Each row is a point on a landscape with many peaks, with its height.
From any point a climber steps to the highest of the 2 points nearest to it. It stops when none of these is higher. Distance is the straight distance between rows; heights are no part of it.
gara: [ 88 122 118 134 177 118 110  80  53  71  87 115 136 143 108 147 144 159
 125 128 103 135 128 123 166 109 110 136 157 136 125  71 169 145 168 148
 136 146 158  95 113 131 159 128 160 102  99 128]  height 6.44
Libo: [109 141 153 153  99 147  64 128 151 117  80 135 151 114 213 140 127 111
 141 107 112 121 127  98 142 139 181 124 143 138  89 166 160 159 125 134
 138 133 158 160 110 127 132 158 152 118 153 103]  height 2.71
gabut: [145 122 126  69 199 131 182  91 112 177 105 124  97 122  70 164 127 144
 118 169 115 102 148 114 159 131 141  89 107 155 139  76 107 105 139  94
  95 107 112  92  99 152  90 100 114 107 163 192]  height 1.17
roke: [161 152 112 231 149 135  89 130 177 105  85 126 126 115 191  84 157 148
 164 122  83  96 149 140 141 156 140  80  87 141 145  99 110 158 136 117
 124 130 116 132 157 146 104 140 184 120 128 128]  height 4.22
Dap: [153 193 101 212 119 163 179 146 174 118 130 124 122 142 149  87  98 167
 122 125 139 148 118 113 108 137 128 104 148 135 168 154  65 141 123 109
 144 148 136 136 119 171 135 138 174 162 122 161]  height 8.36
mel: [124 109 156 110 159 145 159  96  73 105 153  69 121 163  92 117  95 134
 131 162 154 161 106  96  71 139  96 131 150 134 130 212 158 123 132 138
 162  91 130 124 165 176  83 121  99 141 139 138]  height 6.84
beg: [162  70 107 105 140  80 146 156 129 170 171 168 106 114  75  85 137 126
 124 110 131 100 110 165 135 139  98 118  81 125 180  74  62 130 150  85
  98 131 118 109 160  91 143  91  98 122  86 152]  height 6.94
kunu: [ 93 103 128  88  98 155 104  98  49 120 163 166 116 138 100 131 126 170
 106 119 166 167 116  93  87 111 101 171 156 104 125 109 215 138 128 138
 163 157 121  96 121 135 180 128 120 116  79 146]  height 5.80
moror: [135 175  64 133 102 174 123 124  92 134  94 159 156 130 123 164  97 181
 111 126 149 138 157 162  95 103 112 172 161 109 119  93 195 116 131 171
 135 147 120  98 121 175 153 142 167 122  89 151]  height 2.65
rapa: [115  55 172  39 127 132 135 117  92 164 213 153  80 101  77 139 164  91
 113 142 159 139 106 119 122 123 113 135 113 100 106 138 168 115 106  73
  95 125 117 108 114 106 122  95  44 129 137 133]  height 0.94
Fuz: [125 123 126 121  89  79 178 159 107 107 158 111 136 162 113 135 108 142
 115 121 142 165  91 135 130 108 123 160 168 125 149 133  73 119 124 153
 146 158 131 118 134  80 178 126 114 134 113 109]  height 1.41
lutu: [130 129 134  79 193  96 151 113 135 126  83 112 110 133  96 184 122 117
 142 154 109  99 147 134 191 128 154 108 129 147 139  97 111 112 143 130
  87 113 139 123 104 131  97  95 131 123 153 155]  height 1.52
Lural: [131 113 167 104 225 114 163 119 108 127 135  94 139 143 102 145 130  98
 166 156 120  82 102 136 125 130  81 108 104 123 138 165 132 136 153 117
  96  67 144 148 173 134  67 104 108 133 121 134]  height 5.36
tet: [140 142 121 175 169  90 183 166 183 126 158 122 122 146 102 103 107 104
 129 135 116 137 106 132 123 131 109 125 109 128 172 138   4 152 125 118
 116 144 139 138 113 103 125 105 150 156 121 104]  height 6.96
Vizi: [107 123 166  98 133  75 193 138 103 125 169 100 124 162 114 145 112 122
 137 129 127 152  69 140 131 114  97 154 174 129 130 177  51 140 124 121
 122 135 152 133 125  76 171 127 111 125 121  98]  height 1.03
Tura: [105 171 122 155  53 126  99 120 143  79  99 122 153 131 168 110 112 143
 118 106 130 161 118  87 148 112 174 143 193 159 111 144  89 133 120 147
 164 168 157 113  99 105 199 167 161 131 124 100]  height 4.75
lud: [101 112 216 105 148 138 141 110  93 131 151  97 118 126 166 129 136 100
 148 130 125 123  82 122 109 138 101 120 143 126  97 224 167 152 136 111
 125 103 151 157 157 122  89 126  99 119 142 103]  height 4.39
dut: [ 95 103 140  56 121 100 131 114 102 125 137 135 119 123 110 145 151  92
 112 122 120 162 128 115 180 108 149 131 141 150 110 109 128 116 128 120
 107 134 132 112  85  84 170 120  77 112 147 120]  height 2.92
Botas: [131  76 166  37 124 120 124 127 119 169 123 143 103 126 118 131 146 104
 142 140 111  74 117 138 181 165 162  85 103 153 110 104 123 113 134  62
  92 108 118 130 130  87 123 118  64  86 161 140]  height 3.75
nem: [164 145  92  95 137  92  93 137 221 154 124 142 133  81 110 168 134  79
 105 132 101  83 180 149 157 126 176 144  68 137 110  81  90  84 112 151
 110  97  89 139 108 122  96 104 110 131 157 128]  height 6.66
Lin: [111  87 121 106 125 135 104 130  90 132 178 179 109 125  95 130 156 141
 117 105 169 155 119 114  96 110  95 178 128  76 140 108 186 129 124 125
 131 138 133  99 125 129 169 101 129 134  72 130]  height 5.34
Ris: [122 143 133 137  82 149 138 152 169 157 113 141 117 126 168 119 114 118
 139 107 139 115  90 115 140 139 160 115 130 119 115 162  77 147 118  92
 107 147 140 135  90 100 162 147 150 134 150 115]  height 3.77
zela: [106  79 168  85 196 128 165  77 101 141 145 100  98 147  75 106 155 127
 127 165  99 133 124  79 164 151 140  74 126 173 137 109  95 156 143  80
 115 112 122 116 119 107 103 106  98 112 154 141]  height 5.99
Gemez: [142 160  79 200  50 127 118 188 189 117 127 136 142 132 152  63 106 147
 111  93 133 150 144 112  97 129 139 118 139 144 138 133  66 106 102 128
 169 158 104 145 126 129 162 152 141 151 106 103]  height 3.56
nen: [164 106 108 132  60 160  76 127 143 153  94 130 108 104 156  79 141 149
 146 116 137  88 159 135 142 170 201  60  87 180 115  85 134 117 125  93
 138 139  83 118 133 138 116 149  97 109 154 162]  height 4.97
gimok: [133 153 145 157 181 140  45 103 140 145 100 178 160  91 173 137 174 114
 134 113 109 115 149 142 127 118  97 170  78  94 121  76 204 154 153 148
  84 116 147 120 145 123 107 137 177  79  93 115]  height 7.28
Fos: [150 160 103  91 212  91 137 129 188 151 141 132 126 111  88 175 145  71
  99 149 114 107 175 158 156 107 140 153  76 100 137  80  87 104 126 140
  80 108 118 126  96 118 110  87 129 121 126 139]  height 6.20
bul: [103 124  92  81  51 127 111 129  69  97 127 122 135 138 105 143 127 159
 104 118 156 165 143 118 133  88 149 145 161 139 115  84 175  91 125 150
 151 165 106  98 112 108 195 151  93 118 126 140]  height 6.98
tomor: [169  80 123 133 101 145 124 130 141 166 117 117 103 127 126  76 132 141
 141 135 123  77 149 137 131 184 148  45  70 176 150  96 112 131 143  84
 125 123  79 140 168 140  77 136  97 103 150 163]  height 4.25
rebeg: [106  94 174  65 145 123 108 127  80 136 134 146 117 105 171 172 162  79
 147 129 126  91 100 171 143 116 104 129 128 111  98 150 227 102 128 121
  91  90 129 164 169 102 100 127  80 104 123 125]  height 5.06
Fugub: [110 174 115 181  76 161 117 138 187 107 139 149 141 138 162  81 120 137
  90 107 143 181 129  67 104 118 143 144 162 137 125 157  78 136 117 121
 148 177 130 125  92 119 183 153 161 153 124 122]  height 4.19
tere: [139 109 112 182 108 153  82 152 144 138 136 150 133 105 142  86 145 122
 125 106 142 123 138 130  87 128 121 144 100 112 134 109 172 137 137 132
 137 118 111 121 162 140 119 131 139 126 105 124]  height 3.05
gon: [133  82 140  92 176 113 107 147  55 114 119 136 122 122 128 167 142 106
 154 129 135  75 116 196 140 117  71 137 126 109 133 130 225  93 137 150
 115  85 130 157 191 126  87 122 103  99 101 141]  height 5.42
pebet: [125 150 181 154 101 142 130 144 172 151 116 122  99 140 203 116 105 121
 152 106 120 115  76  85 148 160 170  90 141 133 108 226  69 162  90  78
 123 128 139 166 100  92 140 153 144 120 161 104]  height 4.12
zesig: [139  96 125  98  72 182 152 140 108 189 172 140  95 135 100 102 110 158
 134 109 202 144  92 119  85 135 113 122 118 110 147 145 144 132 127  68
 125 128 112 117 135 130 138 133  97 131 132 162]  height 1.45
finog: [140 157  82 135  99 109  69 150 166 109  79 157 170  89 128 133 168 156
 107  93 129 125 144 170 162 105 137 164 131 151 109  65 108 110 128 164
 120 137 130  75 118  98 172 150 167 120 116  90]  height 5.88
vozi: [124 154  71 124 103 178 165 122  47 123  98 159 150 144 127 142 101 222
 124 111 151 114 118 152 131 101  91 136 183 111 136  81 149 116 139 134
 129 163 151  93 115 155 193 149 166 107  82 162]  height 2.30
zaf: [116 158 147 138 115 122 131 165 149 136 128 130 146 138 168 160 118  84
 133 121 113 110 103 134 121 123 117 149 139 100 110 182 140 121 112 143
 131 115 145 164 129 127 115 135 124 143 145  85]  height 3.69
dezu: [127 155  77 112 124 161  86 144 106 132 124 184 168 104 116 164 130 160
  99 119 152 153 169 150 101  97  88 209 145  88 131  80 192 101 125 189
 123 161 142  90 136 154 164 117 161 124  65 126]  height 2.91
Gog: [118  70 155  83 118  74 102 142 115 128 169 142 138  95 141 139 183  57
 125 105 121 122 126 181 141 115  98 151 134 119 123 134 144  92 113 139
 113 109 122 143 160  75 130 113  73 132  97 103]  height 8.00
muror: [108  69 166  76 151 140 117 103 114 150 211 122  96 119  76 124 160 106
 112 141 154 162 126  88  91 135 123 139  98 102 122 144 177 149 122 102
 114 120 109 125 142 131 108  92  71 135 120 140]  height 0.66
gire: [151 133 130 167 145 166 136 112  69 109 132 107 137 155 129 113  95 169
 151 141 160 120 113 134  74 144  75 132 140 107 139 149 190 144 159 155
 178 113 153 148 165 184 102 141 157 130 108 151]  height 7.54
gali: [122 161  86 152  57 121  73 146 164  89  72 138 177  98 153 138 131 155
 110  88 133 147 140 129 160 107 164 141 151 158 103 102 108 123 108 168
 145 160 146  99 119 109 168 163 165 140 119  96]  height 5.35
luno: [133 150  72 112 154 173 181  77  89 174 116 109  81 118  73 130 114 199
 131 146 137 132 153 106 122 127 137 105 121 153 168  86 142 130 127  84
 131 134 101  62  87 183 108 123 146 127 145 211]  height 0.64
kagom: [143 169  89 189 178 129 145  85 105 100 110 132 135 132  99 148 137 180
 123 136 118 154 163 150 116 103 105 148 139 121 159  66 121 146 146 166
 126 157 139  82 112 167 144 111 198 137  92 160]  height 0.87
birir: [123 160 170 150  78 140 141 145 138 116  88  99 122 143 206 140  79 153
 165 114 125 124  90  79 162 151 182  92 185 140 109 218  92 143  99 131
 155 135 168 154 104 127 138 158 147 139 161 118]  height 4.51
movi: [152 158 134 203 176 120 132 138 193 131  96 131 148 113 189 114 151 122
 161 122  89  74 125 140 151 141 133  92  94 124 162 120  75 159 128 102
  92 121 140 144 133 137 100 127 193 132 130 113]  height 4.76
ler: [ 93 134 147 133 218 110  64  92 115 102 103 148 145 120 146 147 168  88
 126 130 102 128 160 150 154 111 106 163 119 128 124  97 198 143 161 152
 107 106 148 132 141 117 111 111 169  98 100 103]  height 7.76
sudog: [127  98 156 115 120 135 112 138 175 143 154 121 114 109 146 102 140  73
 131 135 104 117 130 113 114 150 154 102  95 140 110 166 115 132 110 105
 116 119  99 165 141 118 105 123  73 132 142  96]  height 2.21
Tar: [145  99 146  95 209 121 122 134  91 124 148 110 120 127  93 159 140 102
 146 158 135  95 130 163 118 136  65 126 104 108 124 161 194 109 134 157
 110  64 124 155 197 159  50  90  84 129 120 144]  height 5.85
Kozul: [140  77 118 128 157 106 129 118 130 143 148 155 103 118  96  82 167 113
 124 128 116 113 139 145 155 134 129 103  79 158 166  51  76 146 167  89
 101 136 117 110 136  82 153  95 122 114 107 134]  height 6.12
Kudiz: [119 144 134 174 132  83 146 167 211 125 139 107 147 144 148 123 108  89
 139 129  69 116 123 119 132 139 131 108 125 125 125 188  51 125  84 137
 136 100 134 189 117 129 104 106 137 166 146  68]  height 5.60
bofiz: [107  88 174 120 176 143 165  67 103 110 174  86  98 150  51  89 115 143
 108 168 141 184 125  57  97 144 112 125 146 152 130 160 112 145 152 109
 154 112 129 105 139 155  96 115 108 144 153 149]  height 7.58
pala: [144 122 125 131  38  79 143 175 128  84 136  75 152 151 160 119  77 147
 133 123 104 146 122 137 123 132 143 105 156 149 111 168  88  86  89 173
 194 141 112 168 138 113 123 141  91 152 155  96]  height 2.32
mek: [ 93 124 117  66  85 152 128 101  41 112 145 123 118 144  75 137 115 159
  95 149 151 175 141  96 118 103 136 151 162 144 106  98 214  95 125 142
 175 153 100 103 100 149 149 139  92 125 129 168]  height 6.38
tumup: [119  80 128 105 165  94 117 133 105 109 162 154 113 125  60 130 149 118
 106 123 138 156 142 126 128  97  97 170 112 111 153  76 143 120 132 136
 119 136 124 100 129 109 153  87 115 131  76 130]  height 4.84
gizep: [154 123 116 101 166 176 163  83 134 203 142 137  83 103  67 128 128 169
 116 146 141 132 152 107 121 126 134  98  85 128 156  88 143 130 119  63
 103 124  86  80  98 164  91 113 129 107 163 205]  height 0.92
bav: [121 125 112 122 100 150 143 104 125 142 105 118 102 132 112 105 123 160
 123 138 138 135 139 100 143 141 179  99 121 165 135 109 125 135 135  99
 122 136 113 112  95 153 126 135 121 118 155 161]  height 6.08
donus: [149 188 105 217 200 152 146 116 190 158 133 164 149 101 149 125 138 153
 121 123 114 132 153 140  89 115 102 156 115  78 180 108 111 182 138 126
  95 147 163 100 130 168 116 117 211 135 105 137]  height 6.76
gatev: [130 119 104 147  57 153  83 131  77 109  72 131 145 133 169 119 130 165
 142  99 153 117 139 152 124 131 147 116 147 129  83 101 203 125 147 146
 169 147 125 128 138 147 157 180 130 112 114 131]  height 8.26
kuf: [126 125 157 178  99 123 134 172 149 152 130 152 123 131 186  94 134 107
 143  89 133 110  80 140 113 130 111 140 135 116 127 176  78 152 120 104
 126 143 149 151 132  75 176 153 156 108 101  74]  height 3.64
molog: [119 188  98 182 159 120 162  98 119  65 120 101 151 171 102 145 110 168
 105 149 114 168 136 115 120 106 112 165 168 113 160 103  97 135 151 180
 146 157 158 115 106 171 138 127 197 144 103 134]  height 1.23
zife: [153 155 121 145 188 123 136 114 206 148 131 142 129  95 114 130 142  94
 115 141 110 125 158 139 140 128 157 123  79 118 150  98  69 150 129 113
  83 129 137 119  80 114 126 103 162 140 146 128]  height 5.73
san: [113 110 140  66  76 153 136 114  74 125 136  98 113 147  82 127 102 141
 100 151 156 183 142  84 108 116 163 119 153 155 102 134 164  93 126 137
 169 140  91 106 119 149 114 147  69 140 167 156]  height 5.86
sel: [160 197 104 205 119 188 153 138 199 157 116 145 126 120 175 102 103 163
 144 129 136 127 141 107  92 133 140  96 117 115 149 168 117 148 101  98
 121 124 112 154 124 184  89 151 174 156 147 162]  height 7.75
zisun: [163 105 114 184  74 141 114 154  81 115  91 104 128 144 177  83 117 167
 158 105 147  96 103 170 109 153 110  89 141 134 119 119 159 136 148 132
 182 130 126 143 166 141 138 176 134 115 126 130]  height 9.16
gino: [161  78 118 136 121 110 125 125 109 115  95  82 111 149 133  92 130 150
 161 152 123  92 137 155 148 174 134  43 104 171 124 107 117 145 143 122
 161 117 110 140 176 143  92 136 101 123 144 148]  height 3.47
Zat: [116 122 131 131 150  97 113 115  45  58 142 124 146 164 104 161 121 154
 118 137 135 164 123 146 113 114  71 186 184 100 133 115 206 115 141 196
 171 147 156 131 154 138 146 125 134 123  83 114]  height 5.43
fosu: [149  58 127  90 117  87 163 130  78 120  95  81 117 167 116  95 114 164
 149 153 121 108 115 150 166 181 130  49 135 197 130 123  80 129 150 104
 157 133 121 124 183 115 119 136  71 115 152 141]  height 2.64
nuzib: [ 97 134 119 146 155 134  78  84  53  72 102 128 149 150 132 150 146 146
 110 132 119 162 144 140 123 114  97 176 170 123 109 103 209 141 154 178
 159 145 157 121 130 138 156 141 156 101  92 109]  height 5.79
Vezum: [124 107 107 146 133 101 123 142 159 105 163 143 127 123  78  94 143 102
  98 121 124 177 151 119 124 106 134 161 114 144 149  85  83 134 139 153
 134 143 112 104 126  93 155 106 122 148  90 111]  height 4.17
pasa: [107 165 129 130 119  88 126 124 143  85  99 101 161 156 134 172 112 113
 127 129  96 155 118 108 172 102 159 149 170 127 123 143  82 118 123 174
 135 157 169 125  92 111 142 126 163 146 138  94]  height 2.29
komav: [159 126 111 143 116 163 134 119  49 115  78 111 125 148 137 134 114 174
 158 145 162  90 104 166 121 153  83  89 138 121 127 109 211 132 165 131
 162 125 142 134 160 174 130 154 140  99 114 158]  height 8.23
nuvaz: [166 153 126 151 165 131 161 141 205 165 119 127 124 119 138 129 125 100
 150 142  93  76 132 154 144 144 140  90  79 124 154 120  66 145 121 113
  92  99 126 156 113 137  80 106 148 132 162 135]  height 5.26
nim: [146 168  76 166 166 143 168  88 105 133 108 116 101 126 100 142 119 178
 133 153 127 133 173 153 124 128 136 108 118 137 160  75 121 135 148 124
 125 143 111  81 109 180 113 119 177 142 132 198]  height 0.51
niti: [132 111 133 182 110  76 159 178 136 134 128 109 133 151 173  94 123 114
 165  95  95 100  90 157 120 144 111 107 143 145 139 167  50 147 123 135
 142 125 137 164 156  82 164 131 141 117 115  72]  height 4.20
sur: [136 122 118  93 122  96  58 138 178 148 132 156 136  87 140 163 157  66
 117 114 116  75 165 168 156 113 152 157  86 110  91 107 151  80 103 162
 105  84  94 149 131 115  96 116  90 129 140 113]  height 7.07
kesap: [115 113 153 180 125  58 139 169 166  87 141  95 143 139 170 105 115 103
 160 117  47 115 121 143 129 138 118 110 134 149 126 186  31 145  96 133
 143 110 141 186 153 100 134 111 123 139 133  47]  height 4.96
dif: [119 175 113 170  97 184  84 143 190 149 138 162 146 112 156 128 120 102
 107 115 146 146 157  86  70 116 143 157 116 101 107 165 149 125 109 128
 140 132 105 146 103 149 128 142 145 147 138 122]  height 2.06
mub: [134 159 121 214 145 107 137 164 222 133 147 140 143 118 144 100 135  87
 109 120  97 131 129 118 109 134 113 137 108 110 144 152  52 138 106 126
 119 129 143 159 120 122 129 119 174 156 124  84]  height 6.22
mugi: [ 99 106 156 124 156 151 170  85  97 147 154 125  91 149  87 109 133 125
 121 143 137 157 109  75 123 130 139 110 121 142 139 116 114 163 144  85
 121 133 128 108 105 126 127 116 120 132 140 143]  height 6.78
rilan: [ 92 126 168  76 176  63 163 132  80  86 140 112 142 150 121 187 127  77
 132 139 101 132 102 158 157  99  84 169 178 119 123 151 136 121 126 155
 110 124 162 144 125  91 127 104 110 127 111 102]  height 6.80
Zok: [150 166 122 189 181 160  78 100 184 180 124 195 153  76 169 128 159 149
 115 110 124 129 172 138  95 111  93 160  75  73 153  89 170 172 141 115
  71 132 142  93 122 134 118 122 188 101 102 118]  height 6.93
Silub: [131  98 151 155 117 143 108 147 158 165 148 139 131 106 160  93 144  87
 150 109 117  88 124 136 106 137 125 102  88 114 121 144 152 129 130 114
 120  99 114 157 162 108 105 126 113 121 123 103]  height 2.60
netu: [116 143 161 176 118 140 116 106  96  71 135  92 132 171 145 106 102 141
 128 135 125 155 126 109  82 141 107 128 169 124 119 168 166 144 140 161
 211 125 154 149 143 160 119 153 139 142 131 125]  height 6.89
bazu: [130 112 151 109 164 121 138 116  85  99 159  81 137 146 117 149 115 113
 147 154 136 118 116 153  98 134  81 140 131 110 122 195 196 127 134 165
 155  76 126 157 189 176  66 109  89 146 120 126]  height 6.30
pubu: [113  91 146  55 102 112 141 126 106 136  97 144 112 124 130 144 136 119
 142 109 121 104 102 139 200 142 160 112 133 147 116 100 107 109 132 101
  90 124 139 110  95  81 169 131  96 104 157 129]  height 3.30
somad: [122 105 180  65 155 127  89 104 144 165 192 158 124  95 126 134 178  56
 115 138 132 107 142 135 139 128 142 127  77  96  89 136 156 138 125  96
  71 107 113 144 118  87 110 115  67 104 158 113]  height 1.48
Luz: [168 140  93 123  82 164 105 113 139 148  75 127  98  93 136 138 123 175
 154 121 134 105 170 110 159 147 213  70 107 175 122  85 130 121 124  94
 109 137  97  95 108 163 103 146 138 115 177 196]  height 5.52
Nuti: [119 135 136 128 177  84 136 116 151  91  95 108 138 148 123 158 141  99
 132 138  91 126 141 128 182 129 148 117 127 145 132 114  97 134 139 155
 107 117 143 145 121 126 111 110 154 142 148 113]  height 1.86
tapeg: [111 137 161 127 122 143 166 133 123 146 134 100 128 142 144 130 112 121
 154 134 141 112  82 118 103 146 117 116 140 115 120 199 130 137 129 113
 121 103 132 147 136 130 117 145 120 138 153 122]  height 4.03
fuli: [152 111 133  84 127 189 159 116 119 209 149 128  98 117  90 105 102 152
 131 146 172 137 107 103 105 139 122 101  84 129 135 146 151 120 131  63
 110 106  94 108 126 155  93 126 102 117 154 176]  height 1.18
zedus: [155 158  99 113 112 101  99 159 186 139  88 170 162  77 134 154 149 114
 115  96 120  87 129 169 186 105 145 153 116 119 120  90  76 106 129 142
  95 128 147 106 100  85 170 138 155 132 123 104]  height 6.34
zufu: [114  91 199  56 151 133 145 115  87 147 145 111 121 113 152 145 152 101
 159 128 126  91 102 140 125 139 103 104 113 123  93 187 199 137 132  88
  94  87 131 149 165 115  85 127  64 109 146 117]  height 4.74
fut: [118 128  88 111  61 154  77 107  88 115  84 142 131 116 128 126 140 167
 125 108 152 134 153 122 137 117 173 125 138 155  98  69 171 113 147 132
 142 158 114  92 118 129 182 164 125 103 120 151]  height 7.62
zusek: [133  84 156  86  81 119 171 145 105 142  98 100 103 154 146 109 107 152
 169 126 133 116  94 123 158 178 162  64 138 182 122 160  67 132 113  93
 134 131 115 135 147 102 132 146  92 108 156 124]  height 1.93
Vipiv: [123  81 174  67 144 124 114 119 161 147 194 129 109 102 104 111 163  53
 103 138 114 145 142 116 137 141 159 114 106 131 105 145 110 140 105  99
 109 122 101 152 118  90 115 114  49 136 157 106]  height 1.81
Nik: [147 162  55 131  68  92 122 181 165 115 110 118 160 120 107 149  99 129
 106 116 126 139 152 152 121  94 148 159 125 127 127 102  99  78 111 185
 137 143 102 132 122 131 138 128 124 157 130 130]  height 3.00
mabal: [117 133 166 103  59 128 146 122 109 100 113  85 120 153 170 140  73 152
 136 125 130 168 112  78 133 145 185 115 189 152  95 195 108 123  92 145
 172 135 135 144 103 130 128 160 110 135 176 128]  height 4.92
lor: [115 194 112 186 163 140 158 124 167 103 132 128 147 155 116 152  99 137
 108 155 130 168 135  94  95 106 110 174 151 101 151 156 109 144 130 171
 143 135 157 143 107 178 108 123 189 163 114 128]  height 1.55
Vulug: [138 152 109 209 121 136  97 121 155  85  93 110 125 133 154 107 130 135
 138 130 106 118 159 110 138 143 159  96 119 153 122 116 116 151 132 139
 155 130 130 130 138 156 108 144 165 135 136 137]  height 3.65
zukin: [128 151 132 174  78 150  74 116 152  86  69 116 127 120 178 112 113 146
 165 111 121 125 144  94 166 151 204  83 152 159 102 142 130 141 121 137
 162 149 149 131 102 145 119 163 163 145 155 140]  height 3.13
mer: [153 146 118 122 143 122  65 138 188 162  96 173 156  75 156 159 170  95
 119 105 121  85 150 169 151 108 139 173  82 103 104  95 148  99 126 149
 104 104 123 124 126 103 118 140 144 113 125 113]  height 6.74
Kuzom: [108 131 157  87  55 154 112 113 102 100 103 103 119 153 144 129  96 149
 125 129 149 169 136  73 120 139 201 115 165 159  87 157 163 118 113 123
 176 145 110 122  90 149 126 169  89 136 187 151]  height 5.33
favi: [ 92 107 186  55 141  76 128 111  92 100 168 124 119 122 139 179 168  55
 108 139 118 160 111 157 152 103 103 164 156 121 104 156 162 109  99 138
 106 121 143 152 122  82 136 105  66 135 113  99]  height 7.34
fuzu: [123 165 104 107 105  90 151 153 142 103 113  97 159 151 104 187  93 127
 112 141 129 140 132 140 151 108 141 155 148 127 126 124 122  89 112 186
 124 143 130 126 113 129 128 125 124 148 140 116]  height 2.66
Tuf: [124  72 160  56 154 120  93 126 114 170 216 173 109  87  93 130 182  73
 100 131 160 118 122 146 154 126 131 145  78  75 106 109 128 113 106  72
  78 119 109 120 102  69 147 106  71 116 126 133]  height 1.22
bepos: [162 130 146  96 195 121 201 146 131 143 115  71 139 150 100 147  94 112
 169 159 128  96  86 132 131 156  83 106 113 127 139 200  59 109 125 110
  94  79 143 142 153 140  65 107 114 138 165 126]  height 4.87
Seb: [133 126 107 129  58  85 179 180 115 105 134  74 141 176 142 114  78 162
 142 123 137 139  91 140 120 127 124 120 167 151 136 153  65 106 106 147
 164 148 117 137 156  98 152 145 104 137 130 109]  height 1.85
kulo: [134  74 137 112 167 108 155 102 141 118 141 120 104 137  87  88 161 113
 127 166  92 119 142 119 146 168 148  82 105 179 159  88  68 150 152 100
 123 132 113 120 146 104 116 104 107 127 132 129]  height 5.24
feda: [116  70 164  63 132 151 117 106  97 166 138 136  94 118 110 121 150 115
 133 144 133  98 125 121 147 159 129  87 103 148 105 116 188 128 149  84
 104 109 101 129 149 109 108 122  57  99 145 150]  height 4.21
banor: [109 122  89 105  88 182 164 136  69 166 138 170 127 114 119 119 122 194
 122  94 170 127 100 130 112 108 110 135 160 101 143  91 161 129 140 105
 123 160 140  87 103 135 186 143 140 108  94 160]  height 1.99
degez: [138 124 119 188 159 130 110 124 161 128 148 149 126 115 103  97 146 120
 116 129 135 152 146 113  94 128 124 142  98 113 153  98 127 153 146 129
 131 142 125 118 132 135 122 107 152 143  98 121]  height 3.53
tum: [131 155  90 123 135 126  81 163 136 141 121 174 166 104 129 167 144 121
 108 130 135 127 155 165  95 101  70 221 145  68 128 114 190 108 102 207
 120 126 148 123 142 152 128 119 164 137  84 108]  height 3.16
Fote: [106 193 140 154 147 169 134 116 178 141 165 150 139 142 119 143 104 110
  92 151 139 164 131  83  73 123 115 178 132  85 127 192 130 141 119 137
 133 140 142 150  95 159 109 124 166 170 143 127]  height 1.79
sevez: [138 176 119 188 171 127 218 142 171 126 148 101 114 167 102  97  83 144
 128 138 133 158  86 113 114 133 101 115 143 116 183 169   9 148 123 113
 130 129 150 139 114 130 130 121 179 160 127 136]  height 7.61
teza: [111 120 154 114 189  73 164 121  56  63 153  94 146 174  92 153 111 136
 136 145 131 153  99 143 125 105  65 169 173 121 158 155 140 128 147 169
 157 121 163 138 161 129 121 105 124 141 101 114]  height 6.13
sorul: [134 202 106 202 147 185 123  86 180 146 118 165 130 103 164 117 125 153
 117 135 129 151 159  96  95 129 137 137 111  99 155 134 140 175 135  98
 108 160 121 119  96 168 118 137 207 128 128 164]  height 7.26
Kip: [ 98 160 127 188  96 156  79 120 163 109 103 132 149 123 184 112 121 121
 102 115 119 139 146  87 105 122 155 160 148 118  97 165 175 136 114 145
 165 136 138 154 117 155 129 164 161 142 142  96]  height 2.37
danag: [103 101 123 110 204 110 111 104  71 100  94 132 121 141 111 160 148 125
 126 124 121 107 142 154 168 106  93 140 128 135 132  66 186 119 170 147
 114 117 138 122 138 122 146 109 142  89 103 136]  height 7.10
Rek: [124 120 101 176  49  92 103 181 180 105 126 115 145 125 160  94 106 115
 136 108  90 129 136 139 115 136 148 109 124 149 111 144  81  92  93 150
 168 115 105 171 145 122 150 130 115 145 128  66]  height 2.90
Gunek: [114 128 116  67  74 181 179 151  81 186 154 149 116 130 113 131 100 168
 126 116 192 131  77 123 105 110  99 140 161  98 122 148 139 117 125  92
 122 133 124 111 102 133 184 142 116 123 134 154]  height 1.72
Sor: [149 117  60 141  67 109 103 166 173 125 148 144 137 104 109  98 141 117
 100 110 141 138 169 152 109 121 145 154  94 146 148  75 111  90 128 163
 150 132  84 113 143 112 146 124 111 142 100 110]  height 3.49
Sagez: [125 166 116 118 107 134 125 166 141 160 131 160 165 114 149 191 120  90
 120 131 136 116 123 152 102 100  99 188 136  78 118 149 162 103 104 165
 114 126 138 147 134 142 133 139 146 149 112 103]  height 3.41

Where does a climber stop that starts at each point below?
nim: sur
moror: bofiz
kuf: Dap
zukin: sur
pubu: bofiz
Seb: sur
mabal: zisun
luno: bofiz
tere: zisun
pasa: zisun

Call two points neighbours if one is among the 2 nearest of the other. Go from one point of each pair to the other, from neighbour to neighbour, staying as high as possible. Name the lowest point that can't be avoided.
beg / Gog: rebeg
Dap / Gog: Zat
ler / Dap: donus
bofiz / beg: kulo
